Points on a hilly landscape, in no order, each with its height.
A ball rolls from a point to the lowest of its 2 nearest points, and stops where none of them is lower. Distance is the straight distance between rows; heights are no part of it.
bera h=5.34: [126  86 175  67 167 164 166 152 107 147 109 111 119 179 133 150 138  88
 127 109  99 152  92 152  71 115 140 132 110 143 161  97]
Kofor h=2.80: [102 145 122 114 175  91 112 144 146  97 159 117 109 116 163 125 103 131
  97 141 110 134 154 155 154 145 146 171 134 105 115  98]
pog h=5.08: [156 158 140 117 103 165 157 142 113 150  46 158 102 136 171 117 151 128
 130 120 126 141 147 116 142 126 107 119 122 158 142 110]
tules h=2.19: [145 163 104 152 104 106  96 126  67 135  98 176 111 168 121 123 169 172
 123 153 142 108 124 146 138 134 144  92  99 101  66 123]
nom h=4.89: [162 127 160 117 107 179 112 110  97 143  67 124 163 146 100 136 154  90
 111 136  92  96 176 116 112 165 120 111  98 171 161  99]
tigil h=3.46: [166 121 109 161  90 159 156 142 121 159  91 158 162  87  79 135 138 128
 145 120 129 118 164  98 121 113  87  70 118 180 143 158]
Sizuz h=2.15: [133 139 112 120 194  64 129 166 160 125 158 125  87  92 118  79 140 138
 158 146 148 151 138 156  98 115 123  90  92 119  93 167]
gegu h=4.13: [129 158  88 108 148 138 190  91 189 197 146  87 102 110 102 111 160 114
 164 117 109 182 148 163 151  95  94 118 128 151 149 135]
Sug h=6.05: [140 230 112 130 100 123 102 122  94 144  84 187 102 135 138  85 125 161
 127 153 103  98 117  93 185 127 112 156 136 136  86 127]
som h=1.82: [134 134  78 148 113  99 114 162 183  94 136 125 106 119 124 107 159 146
 146  75 162 136 145 128 161 100 120 134 164 103  85 149]
soram h=1.67: [157 152  81  99 184 110 147 155 167 154 140 133  89 143 126 125 153 141
 144 145 147 159 126 178 111 107 128 140 124 116  84 125]
riniz h=4.17: [133  95 134 130 108 120  84 104 125 108 139  95 161 163  76 142 141 140
 115 153 137 101 114 131  93 172 145  95 116 136 132 152]
Rula h=3.29: [117 106 165 157 121 121 109  73  65 143 147 145 154 139 114 110 104 133
 105 171 117 106 150 134  92 125 152 125  90  80  94 105]
dopu h=1.40: [123 127 143 117 105 113  84  86 143 114 133  54 126 212 154 104 176 115
 129 175 142 143 105 145 139 139 179 142 120 127 147 135]
guli h=3.59: [101 126 127 151 162 100  77 111 116  93 142 133 123 164 191 164 130 188
 138 155 147 121  59 104 154 172 154 102 129 137 128 137]
Nopo h=1.18: [150 149  49  97 183 128 148 103 180 162 136 108 107 175 107 141 160 162
 152 149 132 150  96 160 132 116 139 153 169 133  99 146]
navub h=4.84: [ 81 133 220  93 175  80 138 175 121  51 138 142 105  87 197 111  90  92
 109 135  85 119 119 123 169 139 126 176 111 137 120 149]
zade h=2.63: [141 140 147 168 142  97 111 158 120 137 141 102 117  93 150  71 138 126
 129 139 154 160 161 132  91 131 129  47  65 125 125 150]
Giso h=4.99: [145 137 147 112 168 105 145 217 165 101 108 159  86  95 148 136  87 122
 140 127 166 150 122 116 104 107 132 130 125 146 101 133]
rop h=4.30: [ 95  85 134  89 212 128 200 125 137 144 170 113 109 108 157 142 142 148
 164 135 103 177  53 152  90  96 128 111 120 127 155 152]
gevo h=2.55: [141 116 130  81 157 140 124 175 118 134 102 163 117 178  97 108 157  87
 159  86 141 135 143 158  46 119  90 110 130 134 119 144]
luki h=0.60: [115 173 146 131  90  95  59 120 139 117 130  84  90 169 120  93 161 125
 108 153 172 110 117 131 183 171 160 140 132 114 143 134]
navo h=1.10: [121 112  69 121 154 105 127  69 117 117 172 131 155 152  71 141 118 139
 101 140  90 105 130 161 109 131 139 154 171 108  93 150]
gem h=2.72: [157 154  89 157  78 128 102 150 114 125  94 178 131 154  98 152 122 159
  93 159 158 108 142 145 146 155 146 122 123 122  81 109]
rata h=3.89: [150 136 160 152  64 146  69 156  82 108  84 134 121 192 149 123 177 132
 129 101 169 123 102 123 131 173 145  67 107 121 150 105]
faba h=5.63: [120 200 191 151 108 118  97 146  80 123 124 130  80  84 163  51  97 116
 103 150 120  95 149  85 189 135 110 140  92 154 126 158]
Giluz h=2.17: [160 138 108  85 177 113 119 160 118 147 123 140 116 196 111 101 181 119
 155 108 144 149 129 187  80 109 105 109 130  98  89 129]
peb h=4.51: [120 119 141 155  83 149 106 104  93 102  70 169 144 147 103 163 138 156
 121 139 141  86  85  72 125 180  98  90 160 175 169 170]
Nid h=3.21: [ 90 137 129 145 154  92  85 124 104  99 173 143 130 150 200 160 120 164
 117 155 110 123 106 132 182 148 147 164 138  90 128 111]
dede h=5.39: [100 163 218 170  90 135  69 156 100 109 135 118 102  72 147 109  70 127
  92 136 151  74 160  86 175 150 127 127  97 134 155 144]
Danag h=2.29: [107  71 165 134 166 148 165 175 104 126 163 123 169  53 164 136  85 100
  99  54  96 167 156 137 108 112 126 127 115 105 148  81]
sadi h=1.95: [131 117 105 120 121 116  71 108 156 106 159  66 136 203 145 158 156 124
 100 162 153 165 101 146 143 159 196 145 138  96 132  91]
sese h=5.00: [136 143 176 141  77 100  82 164 170  87 128 131 107 123  94 139  67 112
 119 145 182  87 137  96 107 140 125 137 115 125 117 166]
vaz h=2.08: [141  86 106 143  50 168 143 116 142 151 149 117 177 130 105 172 115 101
 105 117 163 158 150 132 153  96 164 141 127 111 150  64]
zufi h=3.60: [121 108 123 178  87 119 106  57  69 139 163 105 173 134 106 106 133 139
 100 159 113 118 146 135 149 122 170 112 110  86 111 103]
Zabig h=1.65: [114 119  94 124 132 130 102  68 125 118 165  97 147 190 134 159 123 124
  83 167 115 139 127 169 132 123 183 178 162 102 110 108]
Teku h=3.79: [126 141 110 148 132 162 174 144 124 148 113 157 131  67 147 157  82 147
  98 112 105 121 176 116 148 127 121 152 139 131 129  88]
gal h=4.60: [157 166 173 146 127 132 122 126  76 156  82 112 133  92 122  76 136 110
  99 142 106  93 184 123 131 170 106  92  82 160 165 108]
Netuf h=2.07: [ 96 131 116 132 146  85 131  84 140 139 180  78 118  83 123  54 126 127
 140 135 100 130 165 121 129 122 151 134 117 111 108 149]
Tipa h=6.20: [142 196  76 124 101 137 104 107  94 115  84 176 129 130 103 120 145 149
 106 154  92  87 122 101 186 165  95 153 169 167 111 129]
miro h=1.45: [145 179 143 119 137 104  62 132  57 119 101 137 104 191 133  90 160 136
 108 178 121  82 133 165 137 159 136 151  99 110  93 108]
Dalu h=2.53: [167  66 143 137  69 167 132 109 133 137 169 117 176 123  73 168  68  71
 128  73 148 137 150 136  91  77 137 153 115  98 118  96]
kog h=4.37: [150  88 126 123 118 114  87  78 168 124 145  72 181 156  56 172 118 109
  96 160 135 101 117 131 107 167 165 144 144 149 156 144]
fikin h=3.97: [144  93 132 121 129 201 191  94 135 171 140 143 146 127  44 174 100 100
 185 137 130 123  85 136  81  56  79 109 123 154 138 173]
nur h=5.11: [143 103 163 103 112 192 148 134 103 158  87 122 150 160 113 141 136  79
 127 110 113 123 171 141 100 123 129 140 109 123 165  81]
norum h=3.61: [106 173  94 126 166 104 109 110  94 114 152 178 127 126 176 159  91 189
 143 189  84 103  96 115 171 140 120 162 139 134  90 125]
teles h=4.22: [113 119 147 137  85 138  86 127  82  92  82 146 142 167 140 114 166 136
 125  79 129 116 113 104 136 170 102 105 151 138 160 144]
vuko h=3.47: [155 120 134 140  66 155  73 165 101 121 102 132 159 163  80 116 184  95
 139 111 150 115 148 126  96 158 121  29  71 134 135 125]
lil h=3.95: [140 141 107 146  95 143 124  99 102 139 139  94 155 140 142 100 185 122
 112 150 125 160 170 156 160 114 164 113 110  94 138  72]
Ver h=1.81: [155 167 102  91 144 132 132  89 163 156  83 114 109 181 143 156 154 142
 126 189 115 138  93 116 151 136 148 177 168 165 126 128]
Tuduk h=4.46: [ 76  75 155 116 183 117 180  95 135 132 156 102 133 105 175 138 129 136
 130 125  95 165 102 129 115 122 148 143 121 122 161 123]
vipof h=5.21: [162 117 158  97 138 126 148 246 142 118 102 142 108 127 166 129 102  89
 114 108 167 171 135 155 109 105 150 128  82 125  98  99]
falan h=5.54: [126 100 168  60 149 157 171 179 160 163 144 104 125 173 156 174 115  87
 135 130 164 182  63 169 105  96 143 156  98 113 163 111]
Lag h=3.52: [152 144  95 126 150 160 200 177 178 159 115 162 118  55 127 180  57 138
 117 136 137 119 149 122 139 109 120 152 137 156 120 114]
bof h=2.57: [139 113 111 161  51 150  99 142 142 101 142 104 177 127 117 176 137 110
  82 116 160 136 134 132 162 169 167 131 157 109 158  68]
ziruz h=3.04: [166 135 123 157 118 130 122 166 121 147 113 137 138 128 118 108 149 129
 144 127 163 135 162 146  98 132 113  46  81 153 133 136]
Zipos h=4.62: [ 75 105 196 109 178  83 177 109 128  98 147 109 115  74 176 124  98 129
 137 158  81 135 101 100 150 123 157 159 106 121 133 140]
lemet h=4.23: [122 137 115 137 166 129 119 141 109  94  93 179 130 106 162 167 129 181
 133 134 135  91  83  81 134 190  87 104 168 189 160 150]
fiti h=2.23: [105 147  96 144 135 116 101 170 183  78 130 135 112 118 164 144 138 170
 141  67 131 107 116  99 176 136 113 152 187 102  94 120]
Zom h=4.58: [152 107 106 103 118 122 127 115 219 102 142 107 134 160  84 197  79 119
 125 174 170 112  96 117  97 147 165 161 154 142 132 134]
Ruze h=2.82: [120  54 134 122  78 162 159 126 141 135 137 149 158 135  85 163  73  94
 150  63 139 137 116 120  74  76 105 149 149 108 126 132]
Rir h=3.94: [117 165 106 135 155 110 141 124 150 121 104 158 114  87 183 151 120 188
 146 162 109 108 102  81 175 150 121 137 140 159 115 122]
Peno h=1.12: [ 94 113 194 142 140 119 108 159 144  95 138  85 131  64 169 101 115 118
 106  76 103 128 152  93 145 174 119 130 128 137 193 137]
gevan h=5.42: [153 131 139  76 153 148 173 231 156 156 126 132 109 152 144 140 121  63
 149 109 167 175 114 173 117  71 110 136  86 119 129 106]
riki h=5.18: [ 98 138 209 166 102  95  72 160 144  82 155 133  95  82 139 132  63 131
 121 152 175  85 131  74 138 134 149 120 103 121 130 171]
Gofa h=4.86: [151 170 144 134 144 143 136 143  83 145  59 132 109 118 168  83 186 128
 126 107 104 129 161 137 133 153 113  92 103 169 173 102]
deda h=1.53: [132 102  83  94 158 144 158 104 137 129 155 143 138 159  47 160  98 130
 125 131 118 113 117 171  58 106 130 155 170 100 100 148]
soze h=3.26: [135 119 118  83 151 186 223 169 175 151 112 167 112  82 109 181  69 131
 144 135 149 114 103 120 103  91  95 161 164 140 135 117]
nez h=5.87: [126 197 153 146  82 129 121 105  64 143  86 170 115 105 126  78  97 128
 117 151 110  72 160  87 150 110 103 132 108 145  83 139]
toted h=4.79: [146 118 120 126 112 105 129 177 210 105 121 141 115 116 117 164  99 123
 153 136 189 126 124 100  91 134 131 132 128 144 116 148]
duni h=3.92: [144 157 107  90 165 110 155  91 178 148 120  98 104 143 138  81 194 110
 179 109 118 188 120 152 133 111  95 119 151 152 133 175]
debus h=3.68: [122 106 123 109 147 113 138  90 133 140 113  97 118 178 189  95 189 130
 163  76 120 187  97 140 129 113 130 133 168 127 165 146]
gumup h=4.27: [132 146 158 163 111 124 109  94 112 154 140  75 145  85 162  83 151 125
 106 131 125 135 173 123 160 152 140 111  84 130 175  98]
Panen h=4.14: [111  80 146 109 171 163 193 119 148 174 169 121 127 102 100 151 108 112
 179 126 121 150  95 146  69  86  84 102 113 127 159 157]
zaba h=4.31: [142 131 101 141  91 129 168  69 146 181 137 103 134 103  92  87 158 103
 154 109 100 152 174 150 152  73  96 103 123 129 130 148]
gepu h=2.69: [111  62 153 150 160 165 151  98 115 151 156 124 184  68 121 150  92 114
 126  53  92 118 148 125  98 133 112 143 145 100 154 111]
ger h=2.96: [127 125  78  84 158 169 191 123 174 131  89 179 116 113 137 172 108 154
 157 137 128 127  85  99 132 102  97 191 203 150 117 133]
fudop h=2.40: [108 141 102 132 153  87 137 100 139 127 208  95 112  86 130  77  98 118
 109 130 101 120 176 157 137  97 161 182 126  72  90 117]
banu h=2.71: [117 140 137 124 178 124 134  90  53 129 117 149 142 122 141 123 131 155
 117 170  73  94 119 137 101 170 100 109 123 150 135 139]
Dev h=3.02: [150 132  65 164  70 130  98 136 127  92 103 135 151 154  61 159 150 125
  76 142 131 110 137 136 202 159 152 140 160 135 137  87]
konev h=1.37: [140 169 118 145  97  88  71 155 171 100 127 113  80 127 111  63 180 121
 126  96 171 130 152 137 190 132 126 130 160  99 118 160]
zedos h=3.10: [107  85 128 106  98 121 145 125 145 108 115 148 122 152 121 119 113 121
 155  65 139 138 117 120  83  91 106 153 167 113 110 152]
nus h=1.69: [120 106 204 128 151 119 142 195 122  84 127 105 127  52 172 103  95  99
 100  73 111 156 141 118 111 139 124 121 106 138 156 121]
Bek h=2.61: [ 94 131  58 125 143 128 154 135 186 103 135 172 117 101 138 177 117 172
 145  98  98  96 111  98 160 103 112 168 207 128  92 124]
vukib h=1.66: [ 87  99 132 158 135 109 132 103 169 109 163  92 149  72 135  94 139 135
 150  83 120 134 152  95 116 142 111 116 143 126 160 158]
bon h=3.73: [142 104  88 140 112 158 180 103 117 157 117 161 148 117  59 140 137 119
 174 120 123 140 120 111 100  94  88  74 145 163 131 173]
ren h=2.89: [130  83 148 124 104 138 118 113  98 154 173 108 151 138  83 128 103  92
 139 122 128 138 149 162  71  83 139 125  76  77 107  97]
ridi h=2.16: [113 186 142 144 151 101  80 118  32 114 156 160 122 140 141  97 138 155
 106 166  85  71 140 142 155 179 107 136 111 135 126 133]
fera h=4.33: [100 111 106 159  98 153 179  66 108 186 151 119 133  79 129 108 126 153
 151 110 104 159 138 115 150  66 128 114 119 110 117 131]
rusim h=3.91: [112  92 120 154 110 110  84 116 112 116 136 128 138 180 130 149 147 156
 133 145 169 127  64 115 104 155 161  94 120 130 119 150]
zuva h=4.09: [110 134  70 161 136 135 172  89 110 168 144 134 142  74 155 130 129 175
 110 134 101 130 155 105 155 126 139 114 119 115 132 104]
rifit h=3.40: [113  83 107 106 101 113 103 105 139  99 119 108 132 217 127 120 170 111
 157  80 133 170  81 110 110  92 118 133 185 127 119 167]

Where does a ball stop that starts at each point below?
Tuduk | Nopo
rata | Nopo
zaba | Dalu
Sug | toted
Teku | luki
gumup | Dalu
